Each row is a point on a tangle of strands that fork and nearly touch. The rows are in no order.
In the rows, zero is written as 128.
Two points are linked if the straight distance between their rows is under 165. Some points are linked to none.
Batur: [149 122 135  90  91 174 115 122  98  73 137 155 119 131 166 124 143 108
 164 149 101 154 126 140 152 126 148 121 144  65  95 186 113 142 162 101
 146 113 152 163 154 118 130]
vozat: [ 94 119 129 135 146 120 143 142 150 126  89 117 117 112 112 112  67 147
  87 189 133 175  90  90  88 157 117  45 122 136 107  96 120 132 154 207
  50 136 184  61 129 139 128]
tel: [144 133  99 101  63 144 123 137  91 110 136 119 101 131 122 140 141  97
 141 103 175  76 177 144 199 107 120 154 140  62 137 134 160 113 125 127
 115 133 130 107 115 133 128]
kurab: [145 129 191 133 151 126 116 148 127 116 151 161 140  91 110 160 199 143
 141 155 148 124 114 122 182  94  96 191 124 117 128 130 190 118 172  96
 143 166 100 166 102 101 146]
Pigas: [129 135  77 122 126  61 126 137 185 196  92 138  78 170  95  87  70  93
 112 175 204 105 177 116 136 147  94 150 113 206 143  99 131 123 149 105
 114 104 167  99 127 156 128]
buti: [137 139 169 114 131 149 141 148 103 123 178 107 188  88 142 167 159 150
 102 100 103  81 139 142 119 109 123 165 159  92 135 137 152 118 106 156
 136 170 110 127  64 132 152]
dosus: [130 110 101 165 154 159 121  95 124  80 162 136 142 119 133 145 136 122
  91 153 136 171  91 103 128 106 111 117 100 147 116 136 122 111 137 123
 112 122 112 103 218 105 138]
rari: [116 125 111 126  91 129 140 141  97 106 105 108 131  88 114 132  75 140
 122  97 116 156  86 123 181 178 148  57 192  23 144 132  59 150 115 180
 132 142 169 153 107 161 126]
rem: [110 122  76 137  94 149 107 105  98 134  90 176 102 168 130 131 153  75
 162 117 103 124 181 163 165 132 180 125 120 117 117 160 122 134 112  95
 149  73  66 135 126 112 143]
peg: [120 139 153 138 141 152 126 107 108 104 133 125 150 129 134 130 159 156
 150  92  70 160  89 127 146 147 154 131 144 122  94 169  91 121 123  85
 171 148 105 187 138 136 123]
nusu: [ 83 158 173  82 136 155 100 133  90 118 163 110 180 118 154 146 176 170
 149 130  92  44  93 135 111 101 182 164 160 157 105 114 164  83  78 114
 149 163  69 130 138 129 154]
Pidog: [135 149 159 102 135  87 109 138 132 162 122 106 113 122  94 144 171 141
 130  87 149  59 167 155 185 107 118 155 161 111 180 102 172 118 136 171
 128 129 101 137  27 116 124]
goz: [147 130 167  95  99 151 112 110  97  82 143 154 105 133 172 120 166 133
 178 184  94 110 118 151 119 114 169 158 123 108  99 145 140 140 133  94
 129 107 104 134 186 116 138]
Tukam: [119 159 171 128 160 141 165 147 148 103 147  99 139 135 139 122 135 175
  99 118  81 168 100  95  71 112 111 152 155 139  91 170 164 106 126 142
 134 173 133 124 146 169  91]
valo: [180 132 136 107 138 131 123 102 135 115 164 123  85 146 152 108 152 134
 123 132 128  90 161 172 136 129 136 139 184 119 135 138 100 142 169 155
  99  88 175 112 118 121 122]
Kaz: [174 156 137 113 118  90  84  97 132 145 144 207  95 151 129 139 215  89
 198  77 138 112 165 157 197 145 122 194 116 138 113 171 144 157 161  65
 156  89  98 217  59  87 135]
bev: [166  99 158 110 131 162 105 133 125 130 133 167 135 143 134 139 197 119
 189 132 153 144 121 141 183 117 104 172 124 138 114 160 143 132 200  89
 150 128 141 174  87  99 134]
gagi: [155  88 113 143  98 121 161 135 148 147 105 141 129 136 137 119  76 106
 117 130 169 106 149 142 113 158  99 106  38 115 156 107  98 157 112 120
  73 132 148 115 144 132 141]
kode: [132 133 174  87 108 183 105 138  68 101 172 128 185  83 168 161 194 157
 151 122 125  45 103 142 186 108 155 157 182  91 145 138 153 113 121 144
 107 169 115 115 103 124 154]
Zos: [141 129 147 130 110 144 161 146 105 137 155  90 181  91 149 146 107 160
  95 106  82 129 132 134 102 142 121 128 176  71 123 161 101 142 118 190
 138 176 163 117  73 155 134]
kapog: [106 122  76 153 111 133 135 143 122  90 105 127 103 117  78 133 131 118
 108 126 160 189 146 103 182 128 116 106 202  73 128 136 135 122 161 155
 132 129 148 123 117 174 108]
bive: [125 132  96 141 164 110 156  99 158 150 125  88 168 139 105 111  78 112
  96 109 172 149 113  89 120 111  98  84  70 184 124  74 110 105 128 153
  95 135 150  89 132 105 136]
koget: [178 105 113 118 109 152  95 107 119 130 159 182  89 150 151 142 189  93
 174 123 187  84 165 175 104 116 131 162  45 157 165 151 136 136 120  77
 114  82  84 123 141  85 138]
ril: [130  97 111 135 130 118 128 139 125 127 141 132 118 109  97 144 131 102
 107 178 211 123 148 120 165  83  84 161  71 137 162 121 203 120 152 129
 112 140 119  81 147  97 140]
Moram: [148 116 130 123  98 112  93 144 134 140 101 186  93 144 104 130 180 114
 177 129 157 118 162 158 221 129 110 203 160 114 115 152 167 144 172  90
 151 107 115 186  72 126 126]
figit: [142 126 147 111 149 176 122 111  87 106 156  87 129 121 142 163 163 143
 120 103 151  76 110 144 113  99 145 121  99 134 150 126 136  96 112 115
 100 151  96  91 178 123 107]
Resa: [100 117 168 121 165 134 150 124 130 136 106  73 149 117 104 120 130 182
 120 141 125 144  61 108 152 133 140 109 139 150 134 113  97  93 165 160
 115 179 133 126 130 139 129]
fuger: [115 116  80 179 113 115 135 128 162  90  92 173 119 119 123 119  46 104
  83 159 135 191 107  98 124 173  98  73  97  93  94 104  97 155 107 147
  73 100 159 115 176 140 138]
tapip: [135 126 101 144 108 102 147 131 123 125 149 104 142 131 120 100  98 100
 134 156 140 154 150 114 145 112 120 128 141 113  98  81 130 128 128 151
 146 119 156 112 122  96 183]
roguf: [166 134 102 140 113 158 132 123 107 108 183 119 134 129 161 138 131 101
 110 133 127 102 184 161  50  85 143 132 134 119 104 131 158 138  95 137
 120 100 125  85 162 112 142]
nes: [ 96 128 151 103 171 173  88 132 124 153 115 147 142 134 126 196 199 134
 149 102 120 107 110 144 132  81 141 159 130 172 139 110 183  84 136 119
 158 132  56 151 108 115 134]
Kazo: [160 133 140 124  96  91  81  98 128 150 113 183 108 166 158 116 194 126
 200  95  96  74 161 191 185 152 154 175 135 129 148 162 112 184 142 105
 141  61  83 188  71  91 137]
gir: [ 85 149 179  95 136 156 123 155 101  94 157 107 172 109 148 117 142 161
 162 155 120 124  59  67 139  82 138 144 113 156 107 130 200  80  93  87
 160 199 107 111 193 122 127]
gode: [ 96 114 142 141 128 106 121 148 149 171  67 146 100 144 135 126  95 143
 146 161  69 155 138 153  55 127 146 145 144 165 130 105 148 156 109 131
 170  94  93 140 124 148 109]
beti: [138 116  97 147 132 117 112 136 158 182 122 124 112 147 131 125 127 114
 111 135 151  56 182 184 113 131 135 129 150 160 182  84 114 137 110 173
  99  77 113  98  94 106 147]
Kuz: [117 131 108 129 107  96 159 133 125 159 128  87 125 120  91 109 112 108
 125 163 174 110 161 119 180 116 118 127 133 109 148  78 153 117 138 181
 102 147 153  92  77 108 165]
Pufo: [ 79 139 148  85  85 161 141 151  71 101 140  94 178  75 137 119 108 131
 155 136 147  97  99  71 185 107 152  89 136  74 136 108 151  97  89 130
 130 210 170  91 133 137 129]
mezu: [156 122 119 102 120 165 133 109  80 114 159  88 158 144 157 136 121 127
 124  83 108 121 102 147 134 138 159  89 152 102 117 138  61 110 115 142
 125 130 138 119 131 120 140]
Vipel: [164 125  84 150 116 106 106 112 163 135 152 209  85 138 135 130 157  82
 121 157 162 121 195 151 153 134  95 199 111 140 139 171 135 158 142  63
 139  83 118 151 138 128 134]
Som: [129 151 149 115 171  78 134 129 167 187 128  99  94 114  95 137 154 143
  92 117 136  77 190 149 105 113 105 155 153 146 185 109 167 129 149 182
 127 128 134 112  43 138 106]
dozo: [134 105 154 108 118  91  96 152 148 184 106 154 103 137 107 142 147 125
 160 138 169  74 137 155 160 125 115 170  71 155 178  80 150 120 130 105
 124 126  72 152 103  86 160]
tuke: [140 129 169  91 121 163 121 113  92 122 134 137 138 137 159 155 174 133
 160  64  79 101 135 147 115 131 148 150 111 115 120 165 130 136 103  79
 158 130 101 171 114 139 110]
mizik: [150 136 173 129 174  63 145 133 193 176 130 120 114 136 122 101 107 156
 117 121 102 141 136 121  69 128  96 173 109 190 145 127 121 146 153 102
 153 146 147 160 110 134 109]
Pidi: [165 104  90 111 103 131 113  95 127 130 123 193  96 179 167  91 133  84
 184 174 136 140 148 157 119 165 159 113  63 160 135 168  57 152 158  78
 126  65 128 143 153  95 148]
zute: [138 127 168  85 113 175  70 126  80 117 158 137 149 111 134 156 213 118
 187  89 148  72 112 141 210 102 138 160 143 116 132 121 168 105 137 116
 128 147 111 134 100  92 153]
rofiv: [ 81 136 116 130 120 155 145 165 126 117  86 106 140 147 132 128  89 127
 136 119 119 168 125  85  67  91 131  77 115 140 104 102 173  93  77 136
 136 141 108  89 162 146  87]
Lema: [169 113  96 137 144 113 140 100 158 143 152 104 159 146 128 104  96 112
 102  82 126 139 130 117 118 157 102 100 114 162 142 136  37 142 147 114
 118 121 187 138 120 120 136]
Sazu: [158 132 112 119 123 152 157 105  88 107 179  70 160 120 156 125  85 122
 106 125 155 112  94 124 108 121 133  80 105 112 102 111  96 108 110 170
  87 146 165  66 170 104 152]
Gupub: [148 107 146 104 103 186  96 101  90 120 142 192 128 142 185 146 206 109
 194 154 116  97 129 167 104 120 177 139  71 139 123 173 126 133 126  91
 131  94  68 128 150  88 151]
bizur: [ 72 109 128 109 109 162 148 158 103 127  67 101 133 116 111 145 115 137
 126 167 161 132 122 104 151 131 143  65 147  90 161  98 150 110 139 184
  86 162 134  72 122 161  97]
zas: [116 120  82 113 116 106 131 139 136 140  79 126  69 179 119 100  58 102
 128 166 166 133 148 145 106 167 138  78 127 147 104  81 115 126 127 139
  91  71 166  97 148 140 112]
suke: [148 150 136 146 175 133 144 117 142 112 172 114 143 123 125 132 158 149
  92 121 104 161 132 126 106 118 107 157 193 143  99 151 130 127 168 149
 155 127 164 133 104 150 123]
Gek: [120 140 102 157 135  93 135 140 185 191 119 126  98 114 104  97  67 105
 101 197 180 128 167 118  47 111 105 130  91 189 119  72 174 150 133 159
  84 119 169  56 131 133 153]
retan: [ 97 111 165 111  74 111  87 153 106 131  72 140 119 120 128 127 151 145
 189 142 100  89 131 145 186 136 156 158 166  92 139  97 149 148 122 118
 159 116 100 162  97 131 129]
toge: [120 137  87 183 129 108 140 124 156 134 139 117 115 110 117 117  99 109
  78 149 112 158 155 116  87 138 110 115 166 136 109  83 122 145 117 172
 110 114 159  85 129 126 165]
kob: [118 131 117 145 142  84  94 125 152 165  82 187  93 146 105 132 162 115
 160 124 119 161 151 157 176 132 126 188 170 154 123 146 153 156 172  82
 194  87 100 197  67 139  99]
mip: [111 134 121 130 163 117 156 136 139 143 136  86 167 122 105 127  84 123
 116 127 173 140 104  79  91  60 101 109  38 182 124  84 190  87 101 144
 126 153 108  84 155  87 141]
sopat: [112 125  68 171 125 145 125  99 123 122 111 163 127 145 131 133 127  83
 107 106  73 176 164 137 117 136 159 100 129 121 110 156  96 139 102 108
 161  81  98 136 136 124 136]
dofu: [124 155 197 114 177 114 119 139 120 147 144 138 168 111 112 170 186 168
 136  57  94  96  89 149 155 135 117 182 151 139 112 142 164 122 136 116
 181 162  89 215  40 127 126]
Vez: [109 150 129 103 110 159 123 116  78  75 139 110 127 131 169 124 110 134
 148 139 106 103  90 121 100 131 188  80 115 102  97 128 118 104  62  94
 123 129 108 110 226 127 124]
musig: [125 137 140 135 101 125 133 143 109 107 152 119 132  97 123 154 144 114
 114 104 122  96 165 120 141 100 119 153 139  72 142 110 169 122  95 125
 138 151 115 124 125 129 138]
Vezo: [ 65 128 128 133 117 129 167 143 130 129  66 105 137 108  91 126  86 128
 110 164 174 153 120  60 154 105 113  90  72 111 148 101 189 103 120 160
  77 177 126  75 137 150  90]
Pudat: [ 86 153 176  79 127 189 106 140  89  91 161 141 175 133 178 128 179 159
 167 136  85 111  71 109 107 114 168 157 114 156  82 166 156  90  90  72
 162 175  93 143 184 141 135]
Nasu: [108 110  92 136 102 110 164 149 134 132  95 130  98 135  91 116  76 111
 110 180 213 135 153 101 143 106  88 135  55 133 127 115 193 119 133 131
  85 148 135  74 159 145 113]
kig: [113  90 130 114 113 144 135 162 114 124  81 121 111 145 136 120  77 132
 127 178 130 147 113 130 101 151 137  67 126 109 117 103 112 127 139 166
  90 112 158 102 143 137 115]
mufeg: [150 109 123 135 128 126 129  89 128 105 133 167 124 146 163 115 134 121
 155 163  95 174  87 124 106 160 158 106  68 148 108 163  46 136 138  80
 133 107 110 158 185  95 152]
fon: [110 145 170  98 158 168 152 133 103 100 150  70 133 119 133 140 139 175
 101 129 129 110  98 110  93  95 132 118 121 135 128 147 169  85 129 146
  94 195 119  79 174 160  80]
gor: [ 73 164 161 102 104 138 162 170 106  95 125  82 165  88 121  99 114 171
 144 151 106 161  94  44 136 122 140  87 177  85 118 138 161  96 104 159
 148 209 167 107 130 168 102]
zuz: [157 159 155 102 196  94 115 125 161 155 190 140 127 137 120 155 153 134
  98 103 133 108 151 145  62  74  98 176  95 190 136 121 182  97 127 108
 163 116  93 148 100 103 143]
div: [125 139 129 123 180 113 145 110 176 177 146  75 110 111  90 121 131 133
  78 146 163 117 158 115 109 107 105 127 128 177 170 114 147 107 172 170
  97 148 172  74  90 132 119]
mir: [138 118 130 158 144  89 133 140 163 147 143 141 145 119 115 114 119 121
 129 184 134 178 123 103 128  90 101 172 114 161 112  90 148 120 147 110
 162 135 121 143 135  85 172]
tol: [156 108 108 143 164 136 134 111 154 152 159 112 185 136 119 144 133 113
  99  84 154 136 119 111 123 104  90 120  75 182 149 123  83  99 135 115
 131 137 125 129 107  90 160]
foti: [128 107 122  98  98 136 105 150  88 111 101 118  96 132 128 115 110 140
 144 128 102 131 108 163 174 178 161  84 215  48 141 144  80 153 139 182
 127  97 160 145 102 149 105]
musus: [141 117 103 122 134  65 113 144 181 194 109 154  82 159  88 117 121 106
 123 133 201  81 170 142 169 143  93 170  87 182 189 101 127 123 144  83
 125 118 120 141 102 119 138]
nal: [108 118 189 118 118  88 127 155 133 149  71 125 103 127 128 126 127 176
 164 154  76 127 130 154 110 142 137 163 165 125 136 112 148 169 143 139
 170 123 120 164  94 151  98]
gafab: [166 123 140 116 136 147 108 123 114 145 153 127 111 137 139 167 171 117
 123  79 160  57 164 176 100 101 130 141  82 138 169 121 149 115  99 103
 115 114  80 117 123 104 120]
Mav: [147 120  69 154 140 136 110 101 158 119 136 137 131 136 123 110  86  95
  70  88 105 188 139 112 105 170 114  72 153 123 119 168  43 142 140 137
 121  86 198 129 135 145 113]
kuzi: [168 135 160 121 115  74 106 124 134 154 134 133 123 135 125 127 169 146
 159  61 122  57 152 181 187 145 115 178 154 110 170 132 118 172 143 132
 142 102 126 193  38 110 127]
tofa: [158  76  88 137  68 153 130 152 132 153 107 169 109 159 146 132 108  98
 128 131 166  72 186 177 136 152 111 142  79 107 164 144 111 156 109 116
  90  99 117 122 125 133 134]
vamif: [147 123  98 141 135 136 157 107 111 115 139  92 135 106 142 123  62 111
 107 164 200 108 105 141 109 137 117  65  59 129 120  79 132 140 118 171
  42 127 169  48 176 100 144]
biti: [148 126 152 119 103 142 139 143 124  69 145 121 132 105 141 111 100 147
 128 142  93 177  82 106 141 146 127 106 148  42  82 186  87 137 147 126
 138 154 184 174 158 136 127]
gef: [142 127 119 154 142 152 142 110 129  58 168 119 164 110 134 119  93 147
  78 135 120 188  57  77 118 116  98 100 101 112  80 173  96 111 135 153
  99 146 158  98 214 112 130]
nemu: [104 103  87 144 118 136 132 111 125 119  72 157 142 165 143 128  85  95
 142 142 142 159 102 129 136 160 137  70  63 151 110  79  89 128 102 105
 109  88  98 134 165 106 150]
Sazi: [119 169 198  89 144 151  96 119  83 127 139 160 164 108 151 172 208 158
 160  57  64  66 103 147 145 144 150 174 146 136  95 163 167 138  90  96
 177 141  77 202  80 142 116]
Tefe: [165 151  94 126 152  67  89 108 187 188 137 173 122 165 133  96 143  77
 154 128 137 112 170 131 144 173 118 167 142 203 175 161  76 178 171  47
 172  70 143 180 101 126 120]
dor: [165 141 157 131 196 110 134 115 169 149 164 162 145 129 140 143 176 146
 101 114 112 116 141 159 111 128  92 188 173 175 123 154 141 154 180 126
 159 101 148 185  60 133 114]
niv: [134 134 112 151 155 120 137 104 153  73 128 144 144 123 132 104  54 133
  76 139 127 187  52  79 100 148 101  60  79 126  77 111  80 127 111 150
  59 116 166 100 204 112 130]
Zan: [130 140 150 151 149 119 145 111 142 131 145 121 138 137 137 129 133 150
 120  99  99 137  92 109  77 118 133 140  66 171 117 119 111 108  82  88
 137 145  75 143 188 116 138]
Gel: [ 90 141 109  99 109 163 138 167  93  70 127 108 145 114 131 119  67 121
 112 156 132 183  95  54  88 114 128  36 158  73  88 139 158 104 111 193
  97 149 178  62 171 142  99]
vut: [117 135 141 111 120 154 140 150 103 129 136  77 129 139 159 121  83 171
 102 120  75 115 107 147  18 154 161  84 150 123  92 133 100 127  77 173
 101 141 133  97 151 160 108]
muv: [113 131 102 178 109 100 152 130 153  98  98 123 120  93 102 118  55 136
  85 113 115 190  89  94 144 185 105  68 138  58 116 120  66 156 115 169
 102 141 176 145 134 151 124]
Degip: [182 109 134 138 121 127 125 106 151 109 156 175 104 131 140 126 161 112
 150 134 157 159 139 123 150 132  91 175  79 119 125 173 110 146 180  56
 145 128 153 170 144 114 116]
zasa: [167 147 121 116 176  89  93  87 188 187 145 159 106 153 153 109 149 107
 136 156 129  97 157 159  79 144 133 163 131 231 172 124  95 153 154  78
 148  63 121 148 135 119 129]
Paz: [ 81 121 138 106 134 162 129 152  92 127 105  84 186 113 121 139 127 173
 128 112  99 136  67 115 142 145 165  86 198 120 133 120  97  94 123 179
 148 166 118 124 100 167 124]
mun: [143 132 167 143 132  87 175 132 159 147 129  87 125 117 109 101  83 153
 104 105 111 145 139  96  91 135  98 130  82 127 137 127 114 147 126 129
 110 178 165 128 127 137 107]
fot: [107 111 106 150  89 136 133 124  97 117  99 129 139 122 127 136 110 101
 149 116 139 115 106 129 198 162 144  99 111  90 134  75  95 126  90 117
 120 130 103 144 145 117 162]
vil: [167  90 120 122  79 136 124 124 128 147 123 170 117 160 173 116 124 111
 163 143 107  96 172 192  84 157 155 130  82 118 151 158  85 183 115 107
 113  74 112 150 133 112 144]
Razeg: [159 105 139 138 130 101 142 122 165 160 138 142 126 136 132 121 103 119
 129 119 157 118 139 132  54 120 113 140  29 168 156 103 115 142  97  79
 115 120 102 136 164 111 145]
kisi: [132 129 124 127 161 111 104  91 145 153 126 142  90 160 139 128 163 116
 145 134 120 115 140 164 120 119 156 147 117 192 141 103 106 119 139  90
 149  81  87 140 145 105 133]
Dap: [132 128 101  89  52 159 102 142  72  95 116 124 108 133 138 129 123 110
 163 108 136 104 155 150 199 130 164 111 203  35 127 139 124 122 127 149
 130 108 146 122 114 149 120]
leliv: [159 115  61 159 133 137 106 100 158 103 147 172 108 137 132 106 123  82
  99 153 148 169 142 134 161 163 116 106 139 119 129 172  56 149 163 109
 122  71 176 140 158 124 145]
fad: [125 121 188 122 119 141 130 150 111  88 147 131 147  87 135 127 153 147
 159 174 132 140  91  88 162  99 113 169 114 104 113 139 176 120 151  89
 144 188 128 141 166 112 139]
gubav: [ 97 134 156 114 159 132 156 141 124 118 125  76 143 121 124 108  87 187
  92 175 109 150  54 101  83 152 136  83 131 140  89 118 102  98 138 199
  71 179 156  83 153 142 138]
Bal: [118 114 134 144 142 126 153 141 144 141  97 111 117  97  79 134 157 147
 114 122 163 152 148 124 182 132 106 132 183  92 173 150 140 136 188 168
 119 155 157 134  50 170  93]
revan: [103  93 129 134 102 115 114 147 127 163  63 136 111 141 105 137 128 127
 161 110 133 111 128 151 178 156 133 139 108 139 166  90 112 134 124 103
 134 123  93 161 108 118 134]
retuv: [ 85 142 141 136 126  98 166 144 120 136 124  80 145  89  72 119 118 126
 132 158 162 149 121  62 189  93 114 124 110 103 145  97 186  98 135 154
 129 194 133 110 102 117 144]
pali: [132 125  84 156  99  98 114 121 124 158 107 113  88 152 128 117 119 125
 123 102 112  74 177 190 148 163 146 122 187 110 172 102  93 165 102 181
 121  70 122 111  93 133 123]
vodif: [134 119  94 107 119  92 118 132 157 165  88 134  72 185 121  84  85 100
 144 154 143 159 173 134 107 130 126 131 134 171 111 115 122 132 152 100
 144  79 162 128 131 141 108]
Dab: [157 151 146 158 179  67 132 107 184 151 149 160 119 131 138 112 131 137
 121 121  79 162 136 133  92 147 107 187 151 176 115 166 113 176 147  69
 186 107 142 204  97 135 101]
fazim: [123 139 127 146 122 127 111 108 101 107 109 148 110 121 116 137 162 138
 154  74  78 146 122 165 181 157 157 131 191  80 130 169 109 168 139 113
 177 105 118 188 104 154  99]
Tata: [107 137 117 155 153  83 130 107 137 156 109  86  95 134 104 125 120 151
 101  82  90 121 132 154 107 167 145 116 182 158 157  91  86 149 116 161
 150 106 127 129 112 147 114]
ninot: [113 111 132 143 110  97 149 166 167 176  79 139 107 135 123 110  71 125
 129 179 139 145 161 136  50 115 122 141  95 155 118  74 173 147 103 136
 120 117 115 104 139 141 139]
pituv: [150 120  45 173 116 112 109 106 176 137 145 197 111 134 126 113 111  60
  90 171 170 151 174 116 147 146  87 147 102 157 132 152 100 149 134  80
 133  80 148 122 166 124 160]
kipo: [ 90 141 106 168 108 104 158 158 142 118 104 110 134 103  70 122 120 120
 113 107 149 196 150  60 161 103  89 128 155  85 122 128 174 108 122 138
 159 175 131 134  99 151 112]
nugi: [103 144 118  84  85 171 134 152  61  79 150  94 152  87 159 132  80 123
 124 156 141 113 108  91 125 117 156  64 170  42 123 128 137 109 101 180
  96 168 179  63 161 143 117]
sipe: [ 70 121 147 125 137 159 121 165 132 141  92 121 151 121 113 164 139 137
 137 119 114 147 116  95 114  80 129 127 120 148 137 102 183  90 103 118
 161 164  76 129 124 137 117]
zasef: [104 138 173 125 135 150 137 153 107 119 124 108 156  73  82 154 180 152
 136  94 143 133 118  98 195 107 120 141 177  80 151 141 177 113 155 135
 143 197 124 154  65 160 112]
sok: [108 137  96 172 171  99 120 106 150 145 108 113 108 123  75 133 152 133
 106  70 125 161 135 127 158 138 124 132 190 155 159 111 109 129 141 126
 174 112 118 160  91 156 110]
lemig: [122 105 111 137 133 156 148 123 104 120 111 117 170 136 149 130  80 109
 150 160 187 115  84 131 109 124 135  77  44 154 115  60 135 122  99 133
  89 116 110  90 186  98 149]
mus: [169 137 126 106 138 145 128  93  98 122 191 112 168 162 170 124 168 139
 140 106  85  91 124 179 107 132 157 151 151 146 100 155  77 120 131 137
 143 106 109 145 100  96 171]
zoz: [104 130 120 130 127 156 132 145 104  53 127 119 110 113 110 126 121 129
 113 155 134 188 104  78 145 105 126  95 171  75 117 145 161 112 152 147
 113 146 156  99 184 156  94]
reme: [125 166 144 171 138 118 181 138 152  81 164  93 183 114 120  88  89 167
  97 129 109 188  54  48 115  96  92 126  94 139  77 155 145  87  92 160
 111 185 138  89 197 121 130]
gazi: [126 143 104 157 150 156 131 106 121 106 153 146 136 132 149 150 152 125
  87 116  49 155 150 156  80 138 152 132 186 121  97 174 110 151 121 147
 149  92 113 133 125 145 131]
niza: [119 125 148 130 176 118 123 100 145 148 108 120 120 159 125 134 146 160
 136  89  81 157  88 135 108 142 147 141 117 188 121 140  82 112 143  86
 165 127  91 173 141 137 106]
rik: [121 134  88 146 125 176 134 137 111 111 128 124 140 153 150 130  95  99
 118 148 123 154 149 130  32  92 160  74 112 146  81 126 157 122  86 126
 118  93 113  78 190 122 118]
fen: [128 148 101 165 111 130 148 140 146 127 150 112 108 110 127 133 106 113
  85 115 111 142 197 119  35 109 112 127 151 109 109 114 171 145  86 159
 117 129 146  74 134 150 124]
Vot: [126 126 102 147 127  80 104 119 145 145  90 141  82 155  94 108 134 123
 143  96 124 133 155 164 179 167 123 150 192 128 152 150  99 174 163 119
 177  84 149 175  76 160  93]
Guz: [136 133 161 146 137 120 175 134 148 136 134  85 147  96 111 118  99 176
  80 101  98 160 115 105  97 152  98 121 143  95 128 176  97 146 154 178
 108 189 187 122  82 167  94]
Zugu: [ 97 143 121  80  85 177 115 139  73  56 144 128 130 102 168 134  94 121
 132 134  97 112  96 103 134 134 179  66 164  43 115 150 113 115  77 119
 126 143 152 120 194 153 114]
bubu: [144 142 143 121 184 130  83  98 148 153 136 178 104 139 128 171 216 125
 146 101 128 103 129 166 157 115 135 176 128 183 156 120 146 113 157  91
 151  94  63 171  97  97 133]
zepav: [108 130 150 154 156 130 154 130 137 144 130  84 142 122 129 139 109 175
  84  98  87 105 105 138  46 146 142 120 113 155 123 119 102 120  72 148
 111 155  92 116 157 155 115]

A fork is a point with three links, a tip a point with one. Leave the first point through the second and follow the links. Name the first fork or tip that comes.
tapip, toge -> kisi
suke, Tukam -> biti
mip, bive -> bev
biti, Batur -> suke

Follow the links from the first point to the second, and from the first to the third. Name the last point that the two ways share.
sipe, Resa, retan -> kig
bubu, gode, Paz -> kig
zepav, Mav, musus -> niza
Resa, gor, leliv -> retuv
